Points, in no order, along strands that fork, close into loops and pass close to each other.
In the rows, zero is written as 100.
Two points are linked if the straight distance between their rows is under 90. Some points are linked to none.
beg: [125  73  81  75 119  92  78  81 111 108 111 124  74 106  88 108  91 118
  64  72 102 111 107  92 108  89 102  97  71  89 101  86  85]
zorem: [ 73 110 143  89 101 125 115 113  98 120 144  79 119  62 108 127 115 124
 103 141  59 118 118 114 112 124 128  95  96  69 114 133  81]
zik: [120  81  64 131 117  61  94  84 111  94  67  87  89 122 105  74  84  55
  99  63 124  71 109  76  89  77  93 134 130 118  97  87  94]
vikit: [117  62  43 119 169  71  82  98 124  79  70 105  88 126  85  83 109  76
  77  90  91 118  85 103 102 102  88  91 102 135 107  95  96]
mip: [ 94  88  72 103 123  75  81 126 104  91  71  79  88  87  76  75 112  78
 103 104 104 113 101 104 157  80  93 103 127 127 129  67  52]
Tem: [121  87 137 117  76 119  97  78 111 116 111 122  54 121 131  80  78 112
 126  83 114 110  84  71  65 157  89  84 109 103  95 102 106]
naso: [ 96  91 134  96  77 128  86  79 113 159 138 101 112  90  98  90  80  97
  83  77  70  81 129 116  85 107  96  98  80  82 101  95  89]
fedi: [128  76  57 120 181  65  76  75  99  90  70 100  72 134  82  86 102  89
  72  85 115 104  92  77  93  96 102  97 107 121  80 107  98]
miko: [116 109  83  57 100  76  58 129 117  84 128  82  89  96  92 123 115 125
  60  73  80 137 104  99 125 130 109  52  74  70 127 110  93]
Nunek: [118 113 109  91 123  79  69  73  70 113 105 117  85 111  76 114  73 105
  50  77 128  70 141  76 123  54 108 127 102  66 109 103  88]
tabo: [107 148 117 101  45 107  80  76  91  97  94 107 110 134 103 103  60  82
 114  65 129  92 117 105  69  95  91  98 107  73  98 101 136]
nos: [ 87  86  88 127 149  92 156 116  73 101  96  91 132 104  89  96 141 104
 116 157 105  91  69 128  94  82 108 100 118 110  73 107 106]
badom: [ 75 140 143 104  91  88 144 117  82  79  98  79 107 108  91 130 123 115
 132 146 123  97  71 113  98 110 107 100 112  97  94  94  79]
nagu: [ 64 143 117  53  87 161 103 103 104 107 108 108 172  51 127 147  73 100
 105 109  45 122 120 131  93 133 126 120  86  82 126 157 117]
foru: [ 97 102 124 115 105 101  79  86  87 117 108 111 118 121 104  89  73  81
 101  96 115  95 130 110  93  90 103 118 111  95 124  77  91]
taf: [114  69  75 102 119  58  44  92 130  95  77  96  63 102  80  85  78  76
  69  57 110  99 118  75 136  77  91 111  97 116 135  76  74]
fis: [105 120  98  96  36  94 151 123 106  86  94  82 107  95  75 128 116  86
 121  95  94  64  77 101  73 110  80 100  83  79  59  88 129]
mer: [135 107  76  73  81  64  65 137 123  77 103  68  53 105  95 109 118 108
  72  63 102 131  83  73 124 135  92  50  86  77 116 101  91]
keve: [ 50  99 114  76  94 129 103 128 135  93 117  66 123  19 118 124 121 117
 112 150  48 157  95 121 150 117 119  84  93  91 148 143  89]
Lere: [118 131 103 112  50  88  86  77  95 100  91  85  95 123 104  95  68  69
 108  57 132  66 128  77  83  81  93 119 113  76  84  96 122]
mez: [101  82  95 104  79 109 118  74  91 118  84 112  96 102  95  67  68  85
 122  81 133  63 102  84  91  69  83 128 106 124  69  61  98]
Dizu: [ 94  86  71  57 106 106  61 128 131  80 125  96 109  67 106 125 121 124
  61  94  60 151 113 114 132 125 122  68  72  69 143 131 109]
saf: [118  85  59 109  84 102 138  84 113  83  72 130 105 124 102  90  89  76
 107  84 106  88  78  97  55  94  68 110  89 130  72  79 146]
fega: [ 98 122 113  41  82 116  41 124 104 108 132  76  66  70  82 111 104 141
  69  87  78 140 122  79 161 119 110  42  62  87 122 115  83]
pid: [103 102  78  80 147 107  96  65  74  90  86 156 113 131  96 115  69 104
  87 100 123 108 110 109 104  58 107 121  80 109  99  95 117]
Nof: [ 91  95 111 147 140  76 124 119  85  93  70  65  94 103  93  84 138  94
 138 146 110 105  64 109 101 121 106  93 142 126  93  96  76]
nafi: [ 90  83 124 109 129  99  49 107 104 100 120 101 107  96 117 106  95  98
  85 102  83 129 135 113 116 122 121 101 107  90 153 101  79]
Zupop: [ 72 155 121  78 101 108 126 110  55  86  87 115 142 117  99 124  87 102
 124 136 134  93 100 124 120  69 107 121 112 108 112  88  95]
fupak: [ 68 100 123  80 110 121 102 125  99  95 118  82 110  46 109 123 120 123
 107 144  67 135 109 114 143 106 126  98 100  90 129 114  63]
foz: [107  67  82  95 148  62  47  78 118 105  94 125  90  99  80 102  69  87
  61  61 107  93 128  90 134  62 107 130  85 104 144  81  79]
Makos: [106  76 106 136 127 109  85  51  98 105  75 106  70 125 124  44  78  93
 116  93 130 110  92  55  60 112  94 112 114 151  66 103 122]
Kuda: [124 101 117 119  48  83 127 131 114  90 101  57  62  93 115 107 134 103
 125  93  91  78  67  67  74 143  98  84 103  79  57 115 116]
tev: [110 140 135  55 101 108  68 109  69 107 129  96  76  98  96 129 101 143
  69  90  94 110 117  76 119 123 121  79  79  68 103 109  72]
mos: [ 78  95  97  73  77 139 131 103 114 136 110 130 145  71  97 108  93  94
 106  99  55  96 107 148  99  98  86 115  73  97 105  85 104]
dib: [ 98  56  56  89 132  98  89 108 131  88 105 120 124  84 109 115 113  95
  67  98  63 127 114 126 111  93 107 103  83  95 137 104  97]
rurak: [ 70 149 132  70  90 153  76  83  74 101 105 153 136 124 118 132  62 115
 106 102 108 117 119 141  98  95 123 104  93  77 126 129 127]
Fura: [ 94  93 103 152 131 105 104  76  69 106  85  97 113 134 105  55  94  82
 119 125 142  93  97 103  81  82  96  99 140 128  82  97 119]
Pifi: [ 81  86  97 133 151 111 117  87  55 116 100 114 143 120 110  61  96  95
 114 143 133  97 106 127 102  63 105 107 133 130  86 100 111]
kiviv: [117 100 101  87  60  87  83 100 117 111  99  69  77  84  84  89  86  77
  93  63  94  80 122  70 119  94  79 110  89 103  97  65  68]
kiv: [101 119 118 131  36 102 110  89  91 112  95  71 106 107 116  76  82  70
 133  86 129  61 118  88  79  97  93 117 133  90  78  92 116]
mogi: [ 79 148 133  68  70 140 122 115 106 127 132 142 117  97  91 135 100 128
 113  92  59 111  77 137  63 164  83  72  83  72 111 128 136]
som: [108  99 100 114  91 108 122 100 106  92 100 127 112 124 103 105 103  93
 104 108  92 106  85 121  62 119  87  93  96  96 105  89 124]
Modev: [113  60  92 134 113 107 119  92 108 102  95  96  77 112 103  72 120  93
 106 106  97 100  73  81  72 114  88  89 101 127  66  88 102]
nezan: [ 86 152 102 111  79  89 132 107  65  71  75  96 133 133  97 112  94  82
 134 128 153  84  89 122 104  75  93 109 132 108  93  92 115]
sesin: [ 84 148 136  81  66 138 116  96  95 111 116 141 111 127  99 124  81 114
 128 104  94 114  81 135  64 144  87  80  96  86 109 111 127]
kubad: [105 162 122  77 111 103  71  98  52  76  96 124  78 141  93 132  85 137
  76  96 147  96 100  74 101  92 118  95 109  80 104 104  97]
Zanik: [104 114  85  69 120 126  99  71  74  95 103 159 114 132  99 125  79 128
  82  99 122 112  99 121  87  74 117  97  79  75  89 117 130]
sitop: [ 68 112 126  75 107 126 136 113  87  99 101 123 123  84 111 122 100 115
 133 144  86 124  85 125 121 106 107 108  92 119 117  86  75]
gimi: [116 104  71 120  77 117 113  69  84  82  97 123  96 142  88  95  93 107
  92 102 145  90  84 116  69  63  82  76  96  81  58 124 159]
Zoko: [117  60 101 120  48 106 117 108 127 119 101  68  58  76 113  79 119  91
 107  74  87  66  85  67  86 113  83  93  90 104  58  85  92]
lipaz: [ 80 139 120  57 104 130  81 102  85  90 123 133 135 109 120 142  84 135
  91  98  93 126 112 121  88 128 136  91  90  68 128 130 113]
maki: [ 82 104 120 110  99  75 125 138 110  94 106  61 104  72  84 107 145 102
 120 142  82 113  73 123 127 109  96  89 107  98 112  92  68]
Logi: [111 114  89 105 131  83 101  91  56 101  91 106  92 119  73 111  96  95
  72 103 134  69 125  85 125  53 108 125 126  78  91 100  84]
zezav: [ 82  59  79 109 127  89  93 125 115 110 100  94 119  82 102  58 108  79
 101 114  90 110 101 122 138  83  93 105 127 140 131  67  57]
detil: [ 61 144 126  66  81  97  91 136 134  87 129  28 106  50  75 126 141 126
 107 142  56 144  99 115 148 109 110  53  71  95 133 141  90]
pev: [108  83  54 129 126  68 101  61 103  86  49  98  90 121 110  55  70  63
 113  67 142  64 103  59  85  59  85 143 130 144  69  96 118]
zuki: [ 84 114  93 107 145  98 107 106  41 108  93 114 146 105 106  78  88  97
 109 138 140  86 116 125 131  53 116 132 146 115 107  88  92]
rafup: [108 128  94 113  86  82 120 101  77  76  72  83  98 128  96 107  96  76
 119  99 138  84  98  87  91  90 101 115 128  96  84  86 100]
luz: [ 81 128 101  47 116 114  63  96  87  89 106 116 140  74 103 142  64  97
  82  85  79 104 148 100 134  85 132 133  81  80 134 111  90]
zomo: [ 79  61 131 140 108 103 158 130 103 120 127  91  99  79  88  92 139 116
 127 156  75  87  58 119  88 111  90  87 106  97  82 102  99]
Padi: [111  99 116  88  60 124  98  62  95 123  81 123  70 105  95  87  67  99
 119  67 124  82 103  78  83  94  84 119  88 104  71  74 103]
Bitiv: [ 94  84 136 111  72 126 121 104 123 141 137 101 105  87  95  95 104 101
 109 107  63  94 100 117  82 127  82  87  93  86 100  92  91]
dak: [123 134 110  65 112  91  70 101  66  72  92 124  56 134 100 118  88 138
  84  77 140 111  80  58 100 123 116  84  96  95 103  89  84]
Bidi: [100  49  87 132  69  96 129 123 117 103  82  57  59  69 108  67 136  90
 136 102  99  71  68  68 100 108  86 102 110 129  51  85  80]
bul: [100 115  94 122  94 107 141 105  87  79  91 130 139 137 102 112 106  93
 112 134 113 103  78 139  65  90  86  89 102 104  95 108 151]
gem: [139  92  84  59  98  89  82  67 105 114 101 137  59 112  86 104  73 129
  77  46 124 105  88  74  86 107  97  96  61  85  85  84 104]
gukir: [138  90  70 119 108  59  70  80 114  80  56  93  53 120 127  78  88  80
 105  50 126  92 102  49  84 102 108 132 119 118  92 106 104]
duk: [ 92 112 141  69  86 139  89  83  90 146 135 119  97  82  96 113  83 126
  96  94  74 102 125 107 101 118 109  98  78  72  97 104  82]
zum: [ 86  89 141 135  41  90 135 132 132 125 127  42  92  61  96  80 120  80
 137 111  70  71  83  94  97 136  70  82 111 106  91  88  86]
Dozal: [ 73 111  96  52  73 128 108 116 127 112 116 108 132  56  91 119 100  95
 107 105  38 122 113 137 122 108  92  98  67 103 126  91  88]
fugus: [101 112 130  65 108 133  90  98  68 112 123 130  77  96  97 122  99 148
  89 110  96 116 102  92 112 113 124  91  82  76  95 101  71]
Sabef: [105  99  86 103  60 110 151 102  98 113 104 106 119 107  78 109 109  86
 101 101 103  60  91 120  72  81  79 100  87  77  62  85 127]
Sefe: [ 58  96 114  78 113 121 137 128  97  98 104 100 135  43 118 118 118 119
 128 159  74 131  84 132 142  99 117 113 100 111 127 108  70]
keri: [ 81  87  88  78  98 128 124  95  97 134 121 115 151  73 104 100  86  92
  90 101  75  85 127 136 109  67 107 129  89  84 101  91  89]
nud: [ 86 150 131 102  52 119 109  88  85 112 107 106 132 122  91 107  76  82
 124 100 114  88 114 126  84  93  89  99 105  77  97  98 122]
Fub: [125  63 115 126  82 102  76  72 136 116  99 112  59 115 140  64  80  99
 105  64 106 107  88  68  55 141  92  97 102 121 101  97 108]
Tolud: [ 85 101 102  65 106 126  85  93 102 120 120 113 137  69 107 118  82  99
  85  93  65 108 142 117 114  89 125 124  81  82 123 101  88]
Gub: [ 94  86  94 108  88  88 102 119 122 115 121  71 120  84  94  88 111  76
  89  95  73  93 118 117 111  98  89  96 103 100 119  74  74]
sakis: [132 107 113  99 100  72  69  80  95 126 122  79  84 107  87 106  79  92
  55  64 110  72 140  78 111  85 101 110  92  66  98  97  82]
tazul: [110  57  98 131  90 107  93  66 125 103  77 102  63 107 138  49  90  92
 125  78 110  92  93  54  64 115  89 117 112 154  74  91 104]
fir: [ 91  97 114  76 121 106  28 107 110  95 133  93 118  78 117 122  84 110
  72  81  67 133 149 108 119 135 133  93  82  75 154 126  97]
rovu: [ 56 125 131  64  76 123 134 122 122 110 123  91 139  45  93 127 107 112
 138 133  41 120  94 140 125 120  91  98  81 107 130 107  86]
ridov: [ 95  54  81 146  66 131 142  78 105 113  90 105 101 102 107  51 111  88
 122 103 118  52  73  86  44  85  69  99 106 131  35 102 151]
kerib: [ 87 107  96  77 142 104  84 117  85  65  94 118 118 103 113 143 104 113
  88 121  92 133 106 114 118 109 137 108  99  97 133 106  86]
rop: [137  93  91 125 106  92  92  76  91  86  79  97  48 129 141  68 104 119
 117  80 134 106  80  45  54 132 112  95 116 109  58 131 135]
Karu: [ 98  81  58  78 147  95 111  88  90  97  94 138 137 105 100 113  70  84
  83  98 100  92 122 117 124  47 106 139  91 102 116  89  95]
tezu: [ 88 112 109  94 120 109 129 101  68  87  87 121 116 117 102 109 100 102
 123 134 116 110  89 114 107  85 104 112 104 123  98  80  89]
zome: [ 74 123 125  85  99  95  53 131 114  88 120  55 105  70  94 113 112 104
  93 119  66 144 131 111 152 124 120  73  97 100 157 117  76]
deror: [120  85  67 106  82 101 107  52 118  97  74 133  86 126 107  77  72  93
 102  62 129  80  87  79  55  84  80 114  82 116  64  96 149]
vipap: [ 84  91 105  76 127 107  34 116  91  95 101 100  98  62  99 109  93 106
  74 101  82 126 149  93 167  81 120 113  95  98 152  94  64]
levum: [111 111  81  88  84 130 120  82  81 101 111 147 105 135  83 114  99 129
  87  97 123  97  81 127  67  82  92  74  81  67  66 118 149]
sab: [ 70 102  96  68  83 115  90 136 139  97 125  54 116  37  89 114 135 113
  88 131  47 148 109 117 155  93 115  69  78  87 133 133  97]
nopov: [123  72  56 114  71  83 128 109 141  80  78 102  94 103 103  89 109  66
  99  75  90  81  82  90  66 102  71 111 101 122  86  77 119]
sep: [131  57  55 138 106  72  95 107 133  90  62  67  60 103 112  66 131  79
  98  75  97  86  78  69  87 109  87  97 124 129  76 106  86]
goz: [ 92 107  87 134 163  74 134 116  58  92  67  70 118 110  80  83 138 100
 129 151 130  79  70 118 110  92 106 102 142 127  74 103  85]
gubar: [151  83  80 102  94  61  60  90 124  80  76  96  44 112 133  82  91 101
  91  41 121 111  89  50  83 131 104  99 100 106  99 103 106]
tav: [110  79  94 104  89  87  97  88 103 123  97  90  90  86  87  77  82  78
  91  71 114  66 117  82 114  67  82 127 102 110  87  58  65]
lel: [101 117  79 113  90 104 104  79  85  84  80 137 136 146 105  95  64  70
 109  97 141  94 103 136  88  49  80 105 103 106 103  95 150]
gufo: [107  99 103 146 101 111  84  57  74  99  76 107  88 137 110  57  77  91
 115  98 157  91 102  87  76  67  92 103 128 111  74 105 134]
Fubo: [117 112  81 110 122  83 101  72  63  87  72 113  75 133  77  99  82  93
  87  89 152  74 108  69 104  53  96 120 117  96  74  97 108]
dum: [120  71  81 111 149  90  89 112  93 100  91  89  61  98  82  94 141 117
  83 119  91 113  88  94 121  99 109  77 106  99  82 100  66]
suno: [ 81 157 129  59  88 101 107 124  98  88 129  69 110  82  80 147 121 126
  98 118  70 112 103 104 120 120 115  79  77  82 104 112  74]
Gugop: [118  70  47 108 116  55  86  92 130  87  65  89  67 104  86  74  87  58
  89  59 111  83 101  72 122  78  78 120 112 128 102  77  72]
kug: [146  87  91  97 138  54  44  82  91 101  85 106  39 111  82  99  88 113
  50  61 127  93 110  53 129  92 103 106 100  94 109 101  77]
Nif: [127 101  92  78  79 105  86  51  99 108  72 145  68 126 100  90  61 117
 105  52 140 100  83  71  68  95  91 111  76 107  70  86 129]
mot: [117 120 116 106 103 105  70  69  73  92  97 130  84 151 108  96  74 115
  96  88 153 110 101  91  77  94 113  90 105  83  96 104 128]
Pogi: [ 95  71  62  52 115 113  70 110 127  89 111 109 117  54 107 130 101 111
  57  88  59 133 126 109 133  93 123 102  71  73 132 122  95]
ruzug: [ 74 141 125  87  70 134 135 109  95 119 125 113 155  90  98 132 109 110
 106 128  69  93 105 151  79 102 101  96  90  65 100 130 136]
dokig: [ 82  80  92  92 130  98  89 108  90 109 106 113 139  82 112  80  86  83
 101 109  96 102 124 119 136  76 109 131 116 121 138  68  67]
vonen: [115  68  36 131 116  67 105  96 121  84  40  62  64  98 118  59 114  70
 120  63 108  64  97  57 100  92  96 133 141 145  66 108  87]
tuse: [108  43  94 132 118 102  90  94 124 116 101  90  77 102 105  62 113  88
  87  95  93 101  88  93  93 101  88  86 106 130  96  78  73]
fimo: [ 95 113 102 115 105  93  85  80  73  99  88 121 125 131  97  82  59  72
 107  94 140  79 122 110 103  52  96 125 121 104 110  74 113]
lom: [ 82  91 119 103 106  94  74 136 125  96 123  71  89  80  99 112 138 113
  95 131  70 154  98 118 137 135 110  59 104  87 144 124  79]
Das: [134  73  91 109 120  77  61  71 114  95  91 120  68 129 119  77  80 102
  88  63 124 119  86  72  67 127 104  96  94 113 106  96 114]
Ganug: [101  74 106 114 104  98  85 129 135 103 131  95 103  89 105 105 129 106
  83 113  55 135  97 123 102 139  99  65  93  87 140 111  99]
tadet: [ 86 105 144 122  58 103 128 124 128 134 145  56 115  67  81  92 115  87
 118 115  49  80 102 116  87 131  75  77  93  95 104  98  96]
Lotiv: [ 84 102 117 135  68 109 144 101  92 106  98 105 131 115 112  72  90  76
 144 125 121  84  88 127  71 102  79 104 130 117  95  84 124]
lak: [105  80  58 101 122  98 144 114 107  86  88 139 146 112 101 112 107  82
  90 119  76 103  93 137  87  86  84 108  81 126 111  89 126]
sobi: [136  91  93 130 100  88 116 105  96  83  86  88  61 130 117  91 128 110
 111 100 118 101  64  66  56 135 107  84 117  95  55 122 127]
Pup: [ 70 132 134  87  67 103 135 122 119 117 139  64 134  56  76 113 114  95
 127 122  42  99 103 131 101 126  85  88  78 100 111  99  92]
zifer: [101 112 122  80 118  81  10 107  89  90 106  97  80  87  86 111  77 100
  66  71  91 112 148  75 149  98 111 109  87  96 156  84  77]
Pef: [ 87  85  94 108 136  99 153 126  92  90 103 112 139  85 108 117 137 113
 108 159  78 111  73 137 100  93 112 106 101 104 103 112 105]
voker: [104  75  95 129  42 132 120  65 112 114  84 112  78 105 128  64  95  97
 130  75 120  64  90  77  47 101  87 110 101 113  49 105 143]
kal: [ 93 152 118  97 117 116  72  84  42  74  93 131  99 143  92 124  82 126
  78 117 154  91 116  93 114  51 115 102 120  80 104 112 112]
vam: [109  97 114  94  95  80  32 105 109 101  89  84  57  89  89  87  88  87
  80  76 103 115 129  70 151  96  91  97  99 111 138  71  64]
pemo: [100  73  68  88 173  80  73  81  90  95  87 134 107  97  93 108  74  87
  64  86 108  91 133  99 140  52 121 142  98 103 131 100  89]
damub: [ 91 139 131  79  67  81  93 143 134  91 138  35  85  74  74 118 135 122
  99 120  58 133  88 101 129 139  95  35  69  89 117 128  96]
sete: [146  99  94 107  69  76 105 127 108  83  94  67  44 103 133 101 130 117
 105  75 108  96  68  56  82 150 106  79 106  81  64 121 110]
tuda: [ 99 134 100  54 120  98  63 121  81  79 116  96  98  85  90 146 103 129
  64 101  83 114 131  83 136  99 134 101  88  72 122 116  67]
seno: [100  51  80 137  99  83 129 148 139 108 104  67 101  74  78  82 157  90
  94 121  66  87  67 118 105  92  77  75 107 105  96  88  88]
zup: [100 120 117  81  73 116 125 128 126 109 128 132 119  85  88 126 116 119
  97 101  45 114  83 133  68 148  83  72  71  80 115 110 128]
dusit: [ 75 149 127  86  81 124  96  91  67  98 103 125 139 125 105 120  74  99
 112 114 120  99 121 133 104  74 108 111 109  82 113 100 111]
muk: [ 68 159 124  64  79  87 130 122  86  89 107  76 140  80  86 126 101  96
 126 122  97  91 104 120 128 100  98 113  97 114 117  75  70]
Gubi: [134  86  95 123  89  74  92  92 111 120 112  76  90 116  97  95  97  79
  67  67 109  65 119  85  82  86  94 106 104  73  82 100  97]
Fala: [121  67 115 116  68 110 113  96 123 131 122  98  77  92 101  85 108 103
  89  82  81  82  90  92  74 117  80  83  82  92  77  86  95]
vemuf: [103 138 146 107  67  92 107 114  99 109 129  56  94  97  93 117 111 100
 114 109  83 101 105  94  96 141  97  79 100  81  97 104  86]
fug: [126  95  72  86  61  83 112 110 128  78  86  90  75 102  93 106 108  83
 103  72  91 100  85  80  89 114  84  97  83  98  83  77  96]
ruf: [106  57  97 150 100  89 132 127 129 100  98  81  86  89  97  74 143  88
 108 123  74  98  59 101  79 122  80  80 113 121  91  88  99]
Babop: [104  81 101  90  96 116 103  76 107 142 125 116 115  94  90  99  88  99
  71  83  88  75 127 114  93  69  97 114  84  77  92  87  92]
Rera: [ 80 100 129 120  73 108 136 108  86 142 135  75 134  86  92  74 100  86
 120 117 107  59 115 123  94  87  91 107 123  90  84  80  90]
zise: [ 62 116 109  91 112  59 152 144 113  73  96  63 134  58  91 121 155 109
 123 156  82 115  58 151 131  98  95 105  97 107 130 105  76]
Pep: [ 76  62 106 132 143  99 159 120  83 112 110  88 115  83  87  74 134 112
 134 165  97  95  55 120 104  99  95  98 117 131  73  88  89]
dep: [ 93 125  97  90 144 108  93  96  45  86  93 122 112 117  96 130  98 117
  73 125 127  92 123  96 122  55 132 122 120  80 107 114  90]
Ret: [ 91  84 112 106  86 113 125 133 141 105 131 122 116  68  98 113 134 113
  89 128  31 122  82 133  90 134  85  72  86  90 131 111 112]
Foraf: [ 82 117  89  73 126 100 143 130  96  66  91 104 133  87 106 151 136 122
 100 144  84 122  73 130 119  93 121 107  91 100 113 113  84]
zedol: [112 128  98  70  45  94 105 109 108  96 101  76  85  91  77 115  88  82
 110  69  83  89 106  83 105 113  79 100  76  94  81  71  84]
kelez: [ 99  90  86 136  54 121  98  50  94 103  70 104  84 116 127  49  77  91
 131  80 154  66 107  78  70  65  85 115 117 121  54 109 142]
Kolan: [101  77  93 117 156  91  82  87  80 103  81 113  93 115  95  70  93  90
  96 106 117 106 107  92 111  79 103 119 117 137 109  70  74]
zevuk: [ 83 142  99  31 111 122  52 109  90  73 115  89 125  55 102 155  80 124
  67  88  65 118 141  82 137 106 144 110  72  79 129 138  81]
Pesug: [107  78  50 129 109  88 108  69 106  87  50  84  70 110 130  58 106  80
 126  73 123  71 104  49  74  86  96 140 124 149  46 118 124]
kivir: [103  68  83 142 162  89 102 119  94 107  78  73  86  97  83  73 144 103
 107 134  90 111  77 111 115 106 105  83 127 126  89  99  63]
par: [142  69  78 123  99  69  90  69 128 117 105 103  81 130 105  88  95  90
  56  57 119  73  99  82  57  89  91 101  94  86  83 109 118]
nerad: [ 77  74  74  87 148  94  58 123  94  96  81 105 118  63 101  87  98  92
  88 111  90 118 130 111 173  69 116 125 117 119 155  84  59]
Sozof: [121  99  67 120 110  56  98 134 113  89  75  44  70  95  73 103 144  76
  91  98  97  89  89  97 131 100  94  87 124  90  95  98  62]
Minaf: [100  73  87 136  56 116 153 104 107 110  99 103 114 100  94  79 112  81
 116 105 107  52  74 105  56  90  73 102 104 107  58  83 135]
kuli: [115  79 112 114 120 105  80  66  97 109  99 138  88 136 111  80  76 104
  99  91 120 119  96  92  66 110 103 100  95 111 104  87 115]
zatu: [117 103  72 116  99  89 123  84  79  77  69  95  75 126  95  95 100  88
 110  98 141  79  93  70  82  81  97 113 117 103  52 103 118]
mif: [128  86  53 119 144  78 106  71  98  79  66 101  70 138  91  82 102  87
  91  82 127  95  83  63  70  91  92 101 108 118  51 113 128]
gela: [ 89  93  67 127 106 116 115  55  91  82  62  97  89 121 115  53  92  92
 131 103 135  93  88  58  62  90  73 101  97 147  18 118 171]
Naner: [ 97 107  99  90  89  92 129 127 120  67  91 113  96 105  96 119 121  98
 121 123  78 136  58 121  96 134  84  80  88 124 118  79  97]
Baru: [105  64  45 106 156  78 102 108 113  82  89 124 129 117 100 101 104  73
  74 104  83 114  99 128 103  83  94 113  99 123 125  94 105]
Riv: [ 89  71 120 137  46  86 139 139 124 110  98  38  74  59 105  77 134  88
 152 114  92  70  66  76 105 129  86  98 120 115  69  86  83]
Segen: [ 75 125 106  69 102 134  96 107 103  84 116 106 156  70 129 147  93 113
  89 115  63 127 121 126  98 123 138 111  91  70 134 140 113]
Levid: [115  47  95 109 122  95  70  69 123 120 101 113  78  99  97  73  91  99
  65  77 103  99 104  89 100  82  95 104  84 116 106  74  74]
kud: [ 98 120 142 103  65 132 110  85  94 117 116 128  78 126 109 102  78 106
 131  99 110 108  83 101  63 146  87  77 108  86  97 107 120]
Vuton: [133 114 102 108  90  91  71  63  80  85  83 121  61 145 130  78  72 121
 107  62 159 108  87  56  61 111 111  95 109  93  79 120 146]
Sapi: [ 68 155 120  83 113  83 139 126  82  65  90  88 134 106 100 151 131 116
 115 151 112 104  76 131 109  95 118 108 104 100 114 106  77]
zisi: [110 110 104  67 136  87  48  77  82 105 115 128 100  99  89 131  69 116
  50  67 109  90 147  83 124  71 127 129  78  61 127 115  98]
vogo: [139  72  97  99  55  92  90  85 122 116  90  78  38  84 121  83 102 106
  93  52 110  75 101  46 102 104  93 104  85 104  59  92  86]
sasur: [ 73 135 151 100  80 125 128 108  95 132 148  87 130  87  97 124 109 116
 115 134  66  95 109 122  90 122 109  87  95  62 102 131 106]
lim: [106  69 111 126 123  96  75 103 115 103 119 109  91 112 112  94 110 101
  84 104  85 126 102 115  86 132 106  86 104  98 130  97  93]
nid: [ 90 117  82 119  92 127 127  85  72  82  84 136 141 142 104  94  85  95
 119 131 129 106  87 149  89  58  74  82  97 119  83 113 157]
Puset: [134 111 103  64 130  70  39  97  74  86  97 126  47 111  90 112  82 141
  56  59 131 111  98  52 123 109 111  91  83  85 122  91  80]
regi: [ 89 146 106  26  95 118  43 116  94  94 137  71  99  61  83 132  87 138
  74  80  56 126 137  85 143 121 128  66  55  91 123 133  85]
bib: [101  74  95 157  97 101 126  96  84 106  85  73 100 113 112  53 111  80
 127 114 135  66  85  86  69  92  96 108 142 116  54  98 117]
rus: [ 85  98 136 123 102 133  93  69  80 122 113 141 107 134 114  84  66  99
 118 113 118 110 109 117  80 102  97  97 113 102 116  94 114]
Milap: [ 62 159 130  64  78 142 132 108 106 115 120 111 161  66 107 149  98 114
 111 124  49 108  99 147  79 129 111 101  83  76 120 154 133]
zofek: [100 105 128 119  80  88 132 120 104  99 105  72  93 100  94 111 126 101
 121 122  95  99  74 103  89 126  95  88 112  91  93  90  89]

A fork is a point with three links, a tip a point with one. Leave the first point through the second and follow the links. Name the first fork or tip that comes.
rurak, lipaz => fupak
Padi, mez => Nif
fupak, zorem => dusit

A tip is a point with one link. Name the tips that can be reached along the links from each point below, in the order of the rows.
duk => fega, vogo
Levid => seno
badom => zomo, dum, vemuf, zise
ridov => fis, zuki, bib

How many points has the smallest loop of links through each point below? Write none if it is on no loop.
duk => 10
rurak => 14
mez => 10
Zoko => 7
rovu => 9

Name the points in between on the shortest way along the links from the first point to the second, in order.
pev, fimo => zik, gukir, gubar, Das, kuli, rus, foru
mif, Lere => zatu, rafup, nezan, Zupop, dusit, nud, tabo
dum, vemuf => kivir, Nof, goz, nos, Pef, Foraf, Sapi, badom, zofek
nopov, Modev => saf, deror, Nif, gem, beg, Levid, tuse
